A landscape with many valleys, sampled at points; each row gives a point and its height.
A ball rolls from a point to the lowest of its 2 nearest points, and stops where none of them is lower. Distance is the straight distance between rows; heights are no part of it.
vised height 371: [ 15 -10   4  24  16  -5 -10  30 -48  -1  -7  -1 -53 -32 -15  33  -9   5
  -1  -7  47   4 -34  18  -1   1  41 -15   2  26  10 -17 -32   1]
Tosit height 353: [-15  17  11  40  18  12 -18  21   9 -20 -21  33 -21  10   2  -6 -22 -17
  41 -24 -28 -15   0   3  -4   1  21 -32  12 -22  13  -7   0 -12]
lemi height 308: [-33 -21   5  -3 -30   4 -12 -12 -13  18   6 -40   6 -23  11  16  14 -21
   1 -14 -36  -7  36 -43 -11 -23 -29  28  -9 -25   9  37 -29  -8]
vumap height 327: [ 11  23  -4   1 -25  -7  11   0  -8 -14  15   0 -17 -57  11   9  -1  -3
 -20 -48  13 -44 -47 -10  -6  22 -18   6   4 -13  16 -45 -18  -2]
rumu height 83: [ 22 -48 -20  36  19  -7 -15 -24 -18 -31   0  -9  16  29  15  33 -44 -21
  20 -19 -17  24 -14 -21 -56  60  -5 -11  29  -8  11  -5  -7   1]
vesin height 223: [ 14 -25 -13  -9 -41  -5 -18 -75 -15 -33  44   8   7 -29 -32  24  20   8
   6 -10 -31 -48 -35 -27 -20 -22  -4 -13  -7 -50 -35   1  -2  11]
Zade height 456: [-30 -25 -17  16  11 -11 -14  45  -9   9  44 -12 -31  -4  21  62 -40   7
  -7   6  29 -15 -13   6 -42   9  -2  -3  -2  13 -15  -2 -21  18]
lufig height 535: [  8   0  -8  44  15 -12  18  47 -18  19  -8  -2 -32  53   8  -1 -20  13
  16 -31 -28  17  31   0  -6 -11  16 -16  13  37  11   3  -3  17]
zam height 673: [ 25 -25  -1  35 -41  36 -12 -14   1 -38  -1  29  18  24 -32 -11   1  13
 -31 -58 -21   9 -20  26  19   3  11 -92  28 -45 -26 -11 -29  19]
pebu height 614: [ -2 -23 -25  10  32 -38  21 -37 -26  24  19 -31  11  17 -15  22 -40 -21
  13  17 -36  21   5 -25 -46 -12 -14   2 -11  14  -4  13  27   1]
mavas height 304: [ 17  14   2 -29 -24  27  10   9  -2 -22 -18 -10 -11 -69  12  -6  59   8
 -44   8  56  -7 -30  13  17  17   9  30  14   8  -9 -35 -19  -4]
lesu height 590: [ 18 -31  -9  20  10  17  -1 -55 -10   2 -13  14  -2  -3  15 -19   6  -6
   3 -15 -63  13  13 -18 -23 -35 -21  -7  -4 -11   8  18 -12 -17]
kega height 441: [-29  59  22 -30   0  17  -4 -13  44  40 -20   5   4  25  -6 -52   1 -30
   0  33 -18 -13   6   1  31 -10 -25 -10 -26   3 -25   4  14   4]
tira height 250: [-19 -23  -8   2 -30  -9  24  14   0  37  32   9 -26  24 -17  25  -7  14
   6 -23  -8  -9  16 -20 -16 -12 -13  11  -7   3  -8  -6   6  33]
samap height 246: [ -9   8 -12 -24 -25  10   2 -73  -1  37  24  18 -18  12 -37 -23  27 -20
   3   7 -26   9  20 -24 -25 -14  -3  30 -32 -22 -36 -21   9  19]
fad height 631: [-22  13  18   3  -9  14  -4   5  13 -18 -28 -32  54  18  17 -21  17 -20
  18 -29 -36  -8  30  -8   3  12 -30   4   8 -22  29  46   4 -32]
gekef height 319: [ 16   6 -10 -17  24  18  23 -25  33  37   3  53 -19  17 -43  11  22 -16
   7  19  37  27  12   7 -37  22  42  10 -11   0 -12 -32  25   8]
taki height 354: [ 25  -3   0  27  36  12  -1  19   1   7 -26  -6 -20 -42   3 -21  -1 -23
 -21  50  39   8 -18  27  14  -9 -19 -38  23  30 -15 -31  11 -19]
Fezu height 274: [ 32  -1 -10 -25 -20   6   6 -33 -12 -24  15  -9   7 -59  -6  18  56   9
 -31   3  58  -9 -38 -10   2  13   6  34  17   3 -18 -13 -11  10]
fuzel height 616: [-20   9  -8 -18  42 -25  -9  53  -5  14  24 -46  15  25  37   7 -48 -17
 -19  30 -32   1  19  11 -25 -27 -44 -35  -9  20  37  30  -2 -29]
fodo height 486: [  8 -24 -14  14   8 -11   5 -12 -42 -82  10   2  27   7  35  -4   1  43
  -8 -44 -22  17  -7  25   4   2   9 -20  20  13  37   2 -20 -19]
mes height 332: [ 13  20   4  -7   4  23   7  29   1  -2 -26  -6 -17 -32  -9 -26  30 -11
 -20  33  58  -7   3  21  29  -5  -8   0   5  26 -11 -20   9 -10]
ter height 557: [  4  24  20   6  14 -36  25  27 -29 -32  -7 -38  35   5 -20 -33  -4  -7
   4  -2  31 -14  -5  16  38  19  -7   1  -6   6  34   4  29 -23]
kom height 351: [ 12  21  -2  -8 -36  27   2 -63 -13  10 -19 -11  11  33 -18   3  10  -6
  -6   7  16 -13  -4 -17  32   1  15  -9  -8  -9 -68  41   2  37]
doma height 321: [ -6  33  16 -13 -30 -21   3  -5   1  48  -7   4  -4  42 -51 -11 -27 -20
 -36   2 -23  17  23  -8  30 -48 -33 -11 -31  20 -28  -6   0  43]
Miv height 300: [-44   3  26 -19  -6 -17  19  18  35  46 -14  11  20  15 -27  35  15   7
  24  29  42  -3  12 -17   6  -1  13  27   1  12 -38  41   8  44]
dolak height 151: [  8  15   2 -34 -33   7 -30 -82 -21 -29  39  18   9 -12  -8  -6  26  17
  -7 -18 -33 -31 -31 -31 -22 -31   9  16 -13 -58 -16 -11 -39   4]
kife height 278: [-24   5  18  -1   7 -15   1  52  26  39  -2 -10   7 -23  21  32 -32  -2
 -16  31   2 -27 -12  -5   2 -30 -51 -21 -10  15 -21  13   7  29]
rika height 637: [ 16 -11   8  11 -22  21   4  -1  -1 -57 -33 -29  59   9  31 -29  -3  -4
   1 -31 -37 -20  12  -6   0  19 -38 -26  33 -27   7  43 -10 -12]
lenuk height 506: [  3 -14 -20  25  10 -18 -10  19 -37 -64   2 -21   0  25  28  10 -25  22
  16 -49 -29   1   4  18 -11  32  31  -5   8   0  46  11 -22 -27]
parup height 303: [-20  34  23  10  -2 -26  -4  30 -20  31  13  11   3  31 -33  -7 -36 -17
 -26  15  -5  12  25   3  24 -36 -37 -24 -12  12  -9  -6  -3  21]
busa height 425: [-17  -8 -11  16  49   0 -28  41   2   7  14  33 -25   1  35  47 -39   3
   1  23  28   3  -8  34 -31   6  11 -36   6  17 -14 -14 -13   1]
sesa height 282: [-35   8  10  15 -34 -19  24  12 -19   6  15 -12   6  23 -21 -15 -28  -5
 -16 -23  -2 -13  18  -7  13  -4 -39   1 -13  -5   9  -5  -7  -3]
vuk height 473: [-28  -8  -3  -2  16   1 -10  17 -10   3   5 -35   0 -38  45 -25   2  -4
  -3  15  -9  36  25   1  -9  22  19  34  -2  -2  50 -24 -17 -64]
rimar height 373: [ -7  -1   0  -9 -48  41  -9 -56  -8 -18  -6   0  15  36  -3  20  25  13
  -1  -9  -6 -11  12  -4  35 -27  15 -14  -1 -35 -59  56 -11  28]
sifur height 452: [-10  33   9 -23  60 -29 -16  59 -10   7  41  13  -9   8  33 -14 -30  -4
  13  52   1 -15 -19  36   3  13  -4  -5 -18 -30  39 -30  11 -42]
Matad height 317: [ -6  21  15  16  23   6 -12  12   7 -18 -30  19 -14  -6   0 -41  -2  -9
  37   4 -21  -6   8  11  31   3  20 -13  10 -26  28  -4   6 -39]
Pazo height 359: [ 17 -16 -29 -23   3  -7  25  -1  -3 -15  35   1 -26   7  16 -22  30  53
  34 -31  -7 -22  -6   9  -8  18  17  25  -7   2  46 -15  30  -6]
ran height 352: [ 22  12   3  -4   6  28  30   4  31  43 -20  36 -29   7 -10 -36  23 -19
   8  15  34   0  12   1 -20  38  28  18   7   8  -9 -20  10  -4]
mipem height 577: [-10 -28  -7 -20  32   1  11 -10  49  34 -42  15  13   6  38 -19  16   5
  49  18 -25  44  18  -6  -8   7   8  23   2  32   7  18  36  13]
big height 379: [ 35  36  -1 -16  -7  61   5 -34  14  39 -18  24 -42   0  -9 -19  39 -17
 -13  -4  26  -9  -2 -24  -7  18  36  22  -2  -9 -32  -8 -19  19]
nake height 291: [-34  -2 -17  -5  10  -3   6 -37  -5   5  24  24  14 -18 -23  13  -8 -30
 -10  39  42  14   9   0 -22   8 -19  15  -9  -1  -8 -22   8 -17]
zok height 408: [ 24  -6 -22  22  23   1  14   9 -37 -35   0  15 -29 -27   6   5  18   8
 -20 -14  36  31 -19  26   8   7  49 -16  23  41  17 -38 -18 -17]
dis height 482: [ -7  13   5  10   9   0  -7  28 -19 -18  -9 -46  -9 -52  33 -26 -23 -25
 -19  -3 -22   2 -15  -2  -2   0 -11  -1   1  -3  59 -16 -13 -62]
Gonul height 410: [-15  18  17 -27  45 -27  -4  22  41  68  -8  55  -4  -1   6  20  -3  -8
  26  42   0  15  -9  -6 -22 -13  38  16 -21   6   4 -20   9  31]
Tez height 345: [ 23  38  15 -29 -22  29 -32 -61   9 -35  38  42  28  -1  12   0  37  48
 -50 -59  -4 -12   1  -1 -18 -14  44  15  16 -21  10 -20 -30  32]
Vegu height 513: [ -5 -24  -5  60 -27   6  16  56 -13 -17  -5  -6   5  14   5  21 -24  11
 -20 -19  36   0  -9   8   2  19  -5 -36  48  -6 -24  15 -18   7]
vuto height 549: [  9  31  25  26  27 -38  14  68  -9  -6  -9 -35   4  31 -24 -20  -8 -10
   6  14  30 -19  11   4  40  14   5 -21  23  14  19  24  25   2]
resi height 645: [ 36 -21   4  40   0   5   8   5  -3 -49 -33  -5  11  19  10 -36  -2   4
  17 -34 -58 -21   1   2  10  -5 -15 -65  44 -14  10  24   1 -12]
tosa height 497: [  8  32  21 -12  -9 -17 -26  28   2 -45 -18 -24 -51 -45 -14 -60   4  -7
  -7  12 -16  -7 -15   4  52 -21 -36 -15 -10  -9  40 -29 -22 -28]
Bup height 270: [-17  30  -2 -23 -16   9   8 -59 -11 -10   7   3   9 -23 -15 -37   1 -41
 -44  25  34  16  -9   2  14   9 -16  19 -25  -8 -15 -43 -14 -33]
Niv height 504: [ 30  25  14 -17 -25   3 -12  -1   5 -33 -30 -15 -47 -34 -15 -54  -7  -9
   3  -2 -29 -40 -23   3  35 -31 -45 -26 -24 -13   3 -21 -25 -17]
simas height 444: [-19  27  18 -11  23  -7   0   4  28  56 -15  60 -15  24 -26   3 -14  -9
  26   8 -25  18   6  10  -3 -39  30  -5 -23   3  -1 -34  23  29]
Muv height 424: [-19  33   0 -48  -5  33   8 -11  49  15 -22  37 -10  21 -18 -32  12 -15
 -18  35  -1  -7  20  31  31 -26 -18 -24 -32  15  -9 -15  26  -9]
metel height 609: [-18 -31 -30   9  32 -34 -18  -5  -4 -11  42 -55   8  21   9  57 -37 -13
  24  17 -24   6   8 -21 -47  19   9   3  -9  13  -3  38  21  -6]
rasu height 623: [-10   9  19 -28  44 -20  -3  36  20  42 -10 -43  16   8  17 -15 -19 -11
  15  32 -32   9   8   8  -3 -16 -28   4 -20  14  42  18  38 -41]
padut height 412: [-32  17  16  30  41   6 -30  51  -6  -2   2  44 -22   1   1  32 -30 -14
   7  23   2   0  -4  26   2 -21   6 -49   8  -8   0 -16 -17   1]
Sedin height 589: [  4 -28 -17   9  20 -10  20  20 -17 -17   7 -31  24  18  24   5   0  14
  16   1  34   7  17  -4 -27  39   2  26  16  36  13  28  19   5]
Pomi height 400: [-44  -2  -5 -21  44  -6  -9  47  21  -7   8  20  40  32  35  17 -16  17
  17  43  22  15  25  42 -18  15 -15  -3  -6  13   6  23  28  -1]
nokoz height 453: [-47  44  36 -20  15   3 -28  20  22  37 -13   2  22   3  -5 -39   7 -26
  -8  53   1   7  17  17  45  -9 -56   8 -19  -2  -6  11  -7 -21]
rivo height 342: [ -2  -6   9  20 -11   7 -11 -15  11  57  -9   2 -35 -44 -14  34  -4 -27
  -5   3   8 -18 -15 -27 -12 -12 -21   5  -4   4 -43  -4 -16  28]
zonu height 248: [-18 -21  -9 -18  31 -23  -8  17  27  46   4  -1 -14 -46  22  38 -23   4
 -12  54  -4  -5 -18 -11 -13 -44 -33  -7 -17  40 -14  -5  14  35]
guge height 582: [ 12 -45 -32   1  53  -3  -3  15  18 -11  -8 -28  -2  15  57   7 -12   5
  20  20  -2  26  13  20 -47  33  -9  11  15  46  -5  24  19   4]
logu height 262: [-19 -21   8  -1 -12 -11  16  32  15  41 -18   1 -20 -13 -21  59   0  22
  -3  21  31   9   5  -8  15 -33  13   7  -4  49 -32  38 -17  54]
rud height 343: [-10 -25   7 -22   0  -4 -15  -3  16  12   2 -19 -29 -63  21   7 -16 -22
  18  25 -35 -27 -13 -17 -25 -17 -24  21 -27 -27  19  -5   5 -37]
dof height 153: [ 35  -6 -10 -27 -55  12   6 -25 -24 -18  43   4 -10  17 -36  35  35  35
 -27 -41   4 -20   4 -13  18 -22  19  16 -11 -22 -16 -13  -6  42]
kabe height 121: [  0 -39  -6  30  29  -8 -14  -8   3  -6 -14   9  16  46  22  33 -68 -32
  10   4 -24  43  16 -17 -52  44 -33 -17  20  14  -4  -1   6   3]
Suni height 372: [-59 -14  -7  -3  19   2  -7  28  42  -2  -6  32  25  10  32  42 -10   9
  26  43  28   2  14  16 -27  13 -18  -5   8   6 -18  20  24  26]
Vik height 326: [-25   0  25  15  -4   9 -23  10  10  36 -18 -19 -13 -45  13  44 -12 -32
  13   4  -8 -17   3 -35 -16  -9  -4  19  -7 -22  -4  25 -12  -4]
tinuv height 164: [-10 -20  -2  26  10 -12   2 -11  15  21 -20  35  12  64 -11  20 -42 -13
   7  -9 -15  45  25 -18 -38  14 -11 -14  19  21 -23   5  13  42]
Rafuv height 279: [ 22  29  17  -1  -6   7  -4  -7   3 -25 -29  14  -1  -5   0 -34  27  -3
  48 -21   4 -32  -8  15  39  14  43  14   5 -30   9   7  20 -21]
Lod height 533: [ -2  12  18  35 -23  -1  23  56  16 -10 -12  -8  -9  34 -20   1 -11   9
 -11 -14  27 -23  14   7  38  -1   2 -34  38   6 -25  20  13  18]
Rumik height 658: [ 30 -12   1  29 -24  21 -18 -33  -1 -54 -26  37  29  40 -14 -22 -10  11
   4 -46 -35  -5  -2  13   9   5  -6 -54  30 -39 -22   1 -17   8]
fovo height 335: [ 32  24  -1 -18 -19  51 -23 -59  10 -37   6  46  29   3  20 -25  33  21
 -14 -33   4 -23  -3   0  -6  18  32   4  31 -34  -4 -10 -20  17]
serad height 494: [ -5 -46 -17  50 -37   3  23  28 -25 -20  21 -24  21  -1  13  41  -8  25
 -27 -30  31  10 -21 -13 -29  19   7  -2  47   0 -24  17 -36  18]
Todi height 347: [ 21 -33   9  28  -3 -17  -4  10 -43   6  -4  -6 -37 -29 -28  55   5  11
  15  -6  45 -12 -31  -7  -3  -3  38  11  -5  13 -12  19 -21  11]
zavu height 210: [-12 -43 -15  -2  47 -17 -13 -15  23  26 -10   3  -6 -39  13  32 -28  -2
   9  38 -32   5 -29  11 -19 -49  -5 -26 -18  28 -12   4  16   9]
Vil height 237: [  6  44  29 -18 -21  -8  -6 -28 -10  13 -14 -32  19 -22   9 -57  41 -11
  -9   3   9  16 -25  -4  42  52  28  63 -10 -20   5 -18 -19 -42]
loze height 393: [ -9  -3  -1 -30  -8  -6  22 -11  28  22  10  10   1  -7  -3 -66  14  24
  13  26   0  11   4  18   7  25  -5  22 -29 -11  31 -45  37 -54]
Dop height 350: [ 43  31  18 -24   1   2  -2  33  14  31  -6   5 -43 -17 -34 -20  11 -12
 -18  30  42  10  -2   8  28   0 -22   8 -21  26   4 -31   6   9]
tinu height 470: [-23   7  17   6  13 -29   1  -4   9  32  -6  43  -6  40 -32  12  -1  -1
  65 -14 -25   8  11   2 -14  -5  38  27 -25 -23   9   0  37  21]
fogu height 281: [  3 -12 -32 -19  -2  26  21 -54  27   4  28  42  -9  26 -44  17  39  -4
  -4   0   1  21  22   0 -32  13  14  21 -20  -7 -16 -34  31  15]
Gok height 607: [-23 -16  -6  10  26 -22  17  27   1  -9   5 -12   8  35  12  -6 -48 -11
  -5  -2 -51   7  23   2 -24 -34 -42 -56  -6  24  24  27  -6 -18]
leva height 258: [ -3 -17  -5 -12 -54 -27  12  -8 -38 -41  36 -32  26   2   4  15   7  33
  -5 -39 -24 -18   4 -14  13 -20  -5  22   2 -18  24  23 -14   4]
zab height 220: [-14  -3  -5 -45 -55 -17   1 -31 -26 -44  44 -11  17  -1 -25   7  38  37
  -8 -40  -4 -25   2  -7  31 -18  -8  36 -20 -17  11   2  -4  11]
nug height 378: [ 19  -9 -27 -24   3 -11  36  -2  -3  16  27   6 -23  19   0 -38  15  22
  12  -9   3 -12  -2  12 -12   6 -16  14 -19  16  45 -44  40  -9]
vezov height 490: [  7  41  29   5  -3 -27 -31  54 -15 -30 -10 -37 -26 -57  -9 -31 -18 -29
 -14 -11 -20  -7 -12  -9  35   4 -20  11  -7 -12  62 -29 -27 -39]
Mar height 271: [ 42  35  13  16   0  25 -23 -45 -10 -18 -16  24  31 -22  34 -41  26   9
 -29 -27  -5   0 -20  -9  -1  15  35   9  45 -19   3 -11 -35  -8]
zib height 691: [  7 -15 -12  38 -36  39  -6   4  17 -28  -8  44  15  27 -42  36 -14  -8
 -32 -34  23  11  -9  25   1  26  16 -54  12 -29 -27 -25 -11  14]
lipe height 597: [  5 -43 -31  11  28   7  -1 -21  -8 -20 -15 -12  -2  17  31 -11 -25  -1
   7 -10 -60  26  12   1 -41 -18 -25 -26  -2  11  23  18 -14 -33]
fuzu height 552: [-16  24  23  26  41 -16  13  49  27  55 -16  12  11  54   3  -6 -13  -1
  22  -1 -16  24  36  -3   6   5  13  -4  12  24  21  26   8  21]
bener height 467: [-40 -18  11  -5  16  -8 -18  -6 -11   8  10 -27  13 -32  10  -1  15 -12
  23  27  12  30  13  -5   7  24  18  58 -18 -12  34   1  -6 -57]
dokuz height 255: [  5  47  10 -15 -13   5  -6 -43 -18  11  -8  -6  -6 -18   1 -79   4 -36
 -26  21   1  22   1 -14  28  22   8  30 -19 -26  -7 -50 -21 -48]
roli height 247: [ 57   0  -3 -27 -25  -2  -8 -44 -14 -22  58  17  11 -15 -18  16  51  60
 -40 -47  14 -15 -11  -8  -9 -21  40  16  17   0  13 -23  -6  33]
Suke height 596: [ 14 -48 -27  11  -8 -18  20  30 -23 -17  22 -61  -3  34  26  32 -15  38
  13 -14   1   3  14  -2  -6   6  13  20  17  18   1  54  13  11]
Bakek height 216: [ 41  42  22 -43 -32 -10 -17 -34 -15   7  -3 -32  -7 -32 -10 -31  37   7
  10  -3  35  -7 -30 -22  40  34  14  74 -22 -15  -1  10  -2   4]
fuma height 405: [-16  19  21 -58 -13   3  -4  12  47  30   4  19 -21   2 -29 -46  29  14
   2  32   8  22  10  37  36 -11 -22  16 -54  -5  18 -37  24 -34]
mobe height 265: [-10 -17  -1   9 -35  -2 -15 -39 -11 -28   3   5   6 -47 -13  36  -8 -15
  19 -17 -17 -39 -42 -15 -15  -4   0 -12 -12 -53 -17   3 -15 -16]
Pab height 298: [-15   8  -1   9 -17   7  -5 -12 -10 -34  -2  14   3 -48 -12  23  -7 -11
 -12 -17  28 -32 -40  10   2   8  -3 -17  -5 -23 -11 -28  -9 -19]
Zosot height 357: [ 34  26  11   1  -6  24  -8 -28   8  55 -30  -3 -43 -29   1 -23  13 -29
   1  11  -7 -22 -12 -31  14  -8   1  10 -13   2 -36   1  -8  23]
zor height 515: [ 26  28  13  -7 -23  31  -3 -26   2 -30 -22  -6 -20   5 -16 -51  15   0
 -10 -16 -19 -43 -12   6  54 -25 -10 -50   0 -13 -14   2  -5   2]
pepem height 567: [-19  -3   0  -5  40 -16  16   9  53  36 -40  33  43  28  13  -5  -7  10
  28  24  -5  30  18   8  16 -10  14   3   0  47   8  23  29  31]
bafot height 583: [ 17 -25 -13  -6  11  15   2 -52  26  12 -28  34  -3   1  22 -35  15  -4
  32  11 -45  16  30   0  -8 -18   1  13   3  -3  -2  15  24 -11]
Piviv height 476: [-32 -51 -22  35 -22  -4  -5  15 -40 -22  39 -33  -6 -20  12  58 -19  16
 -22 -30   4   9  -9 -10 -24   3   5   0  10   5  -7  -1 -38   2]
Fuva height 569: [ 16 -15 -31   7  29   8  30  10 -14 -41 -11 -17  24 -16  35 -51  -3  10
  -4  17  18  17  -2  23  -5  13 -22  -5  19  17  18 -27  32 -40]
Ledi height 238: [ 32  33  12 -47 -43  12 -20 -48 -16 -21  11 -32   0 -27  -5  -6  37   6
 -14  -9  34 -36 -35 -25  31  15   7  34 -13 -15 -22  11 -15  26]
teze height 603: [ -5 -17 -24  -4  25 -35  -9  46 -13  -4  39 -78   8  25  22  56 -48   4
   3   0  -4  -6  15  15 -16   8   6   7  -3  17   3  51   6 -10]
peva height 283: [ 17 -37 -14  14 -30  30  30   4  53  21 -16  28   3  12 -11  28   1   8
  -9  -8  22  -7  -7 -12 -25  12   5 -28  29   1 -56  18  10  43]
terib height 217: [  8  13 -16 -40 -25  25  -7 -72 -12  11  36   7  -2   2  -5 -30  43   2
  -8  -4 -26 -17  -7 -35 -11  -9 -11  31 -22 -26 -11 -24 -12   4]
donon height 461: [-48  25  32  -6  -2  -4 -34   6   1  34  -4 -14  18 -10 -11 -20  10 -19
   8  24  15  24  13   8  42   8 -20  51 -31 -12  14   8 -16 -40]
Bele height 318: [ 62   0 -19 -19   2  -2  24 -20   2 -26  33  18  12  -7  14 -16  45  59
  -7 -41   9 -28 -15   1 -12   5  26  17  26   2  40 -24  15  16]
Tis height 521: [ 16 -19 -23  43  26 -11  -5  41 -30 -25  -6 -24 -26  49  13   5 -31  17
  21 -41 -34  13  22  14   0  12  34 -22  20  17  31  12  -6  -5]
busu height 704: [ -9  35   5  22 -33  42  -5  24  14 -35  -1  20   5  37 -64  27  -3 -26
 -55 -24  37   2  11  22  28   8  36 -42  -1 -16 -26 -33 -18   5]
mabu height 249: [ 20  38  16 -24 -20  -2   7  -1   8   0 -19  -5 -10  12 -39 -34  21   6
  39  -1  14 -32  -4  18  54   7  13  22 -21 -11   0   9  32  -3]
Kal height 336: [ 16  12  10  17 -23  -5  21 -44  -8  38 -22 -15   9  29 -28   3 -20 -31
 -17   7  -4   2   6 -14  24 -27  -9 -24 -13   7 -63  19   9  37]
bedo height 215: [  6 -13  -1  -9 -44   6   3   4 -21  21  11   2 -33   5 -29  25  26  14
 -17 -27  17   4  25 -14  33 -30 -15  23 -12  17 -10  -4 -13  38]
kop height 288: [-35 -34  -9   4 -45 -14   6 -12 -33 -21  26 -40  26   6 -11  25   4   7
   7 -23 -42  -3  24 -39  -9 -23 -13  28  -3 -35   8  43 -28  -7]
dufig height 374: [ 24  20  17 -45  26 -22 -12  33  27  63   7  34 -38 -22 -25  26  -2   5
  -1  50  29  16 -16   9  11 -23   0  11 -36  21   4 -20  14  34]
seni height 576: [  0 -30 -28  -7  51  13   4  34  11 -17 -24 -18   5  -5  63 -33  -7  11
   6  39  -2  24  22  32 -22  -3 -14 -12  12  40   1  -2  32 -24]
malib height 323: [  3 -45  -9  27   4 -15   6 -34 -42   6   1  -7 -16  -3 -22  47  17  17
  15   4  13  23   8 -13   1 -15  32  16   4  21 -27  33  -4  23]
Gilut height 450: [ 14 -16 -18   9   4   6   6 -18 -49 -55  25  10   3 -17  -6   3  21  32
 -52 -43   0  24 -22  38  24 -16  22 -25  15  33  29 -36 -21  -5]
Mamoz height 229: [ -1 -19  -1   9 -16  29  14   1  50   4 -35  54  18  44  -3  24  -3   5
   8  -7  15  25  22 -10 -19  30  -1 -15  35   8 -42  15   6  49]
gil height 627: [-24  14  23  -9   9  -2   0  29  16  31 -22 -63  50  12   8 -12  -5 -17
  31   4 -32   7  27   0   1   1 -20   4  -5  -4  37  53  33 -38]
situm height 563: [ 29  12 -10  18  11 -15  28 -11 -32 -50 -15 -32  46 -17  11 -41  -4 -14
 -15  -5   7 -10 -21   9   3  21 -15  -9  19   8  10  -1  16 -35]
muro height 311: [-10  19  13   5  -4 -34  17  70   6  51  22   3  10  31   6  20 -45   2
 -38  37  -4  -2  -1  -7  25 -35 -49 -30   2  17 -14   3  -1  38]
vuret height 337: [-41 -18   8 -10   8  18  17  30  34  -4 -21  16  28   0  -1  37  31  11
  35  42  62   2  11   4 -26  26   8  19  15  22 -25  45  13  22]
zirup height 427: [-37  16   2 -21  40 -10 -10  45   7  10  34  26  17   5  23  -6  -2   1
   9  54  27  -1   8  34  -6  13 -16   3 -11   2  26 -22  25 -30]
fulo height 205: [ 40  12  -1  26   4   4  -4 -23 -14 -15 -11  24   4 -50  34 -14  17  -5
   5 -29  -8  -1 -24 -16 -24  31  52  24  20 -35  25 -19 -12 -29]
gilu height 297: [-16 -56 -18  27   3  -4   5   6   2  28  -2 -24 -15  -9   9  53  -2  23
   2  18  -3  21   5 -24 -24 -26  10  -2  21  45 -35  47 -12  39]
davur height 147: [  9 -12 -14  33  22   0  -6 -25 -17 -27   8  10  -9 -27  22  20 -22 -15
  16 -36 -10   4 -32 -10 -50  43  30  11  16 -29  28 -25 -11 -25]

Two balls start at each pair of points below. Name the first point that both come to, or write never.
big, kega | never
fuzu, zirup | logu
Gok, dis | never

For each start below, name every point that the ball comes to, in order.
Muv | fuma > loze > nug > Pazo > Bele > roli > dof
zib | zam > Rumik > resi > rika > fad > gil > rasu > fuzel > Gok > lipe > lesu > bafot > mipem > pepem > fuzu > lufig > Tis > lenuk > fodo > Gilut > zok > vised > Todi > malib > gilu > logu
vezov | dis > vuk > bener > donon > nokoz > kega > Muv > fuma > loze > nug > Pazo > Bele > roli > dof
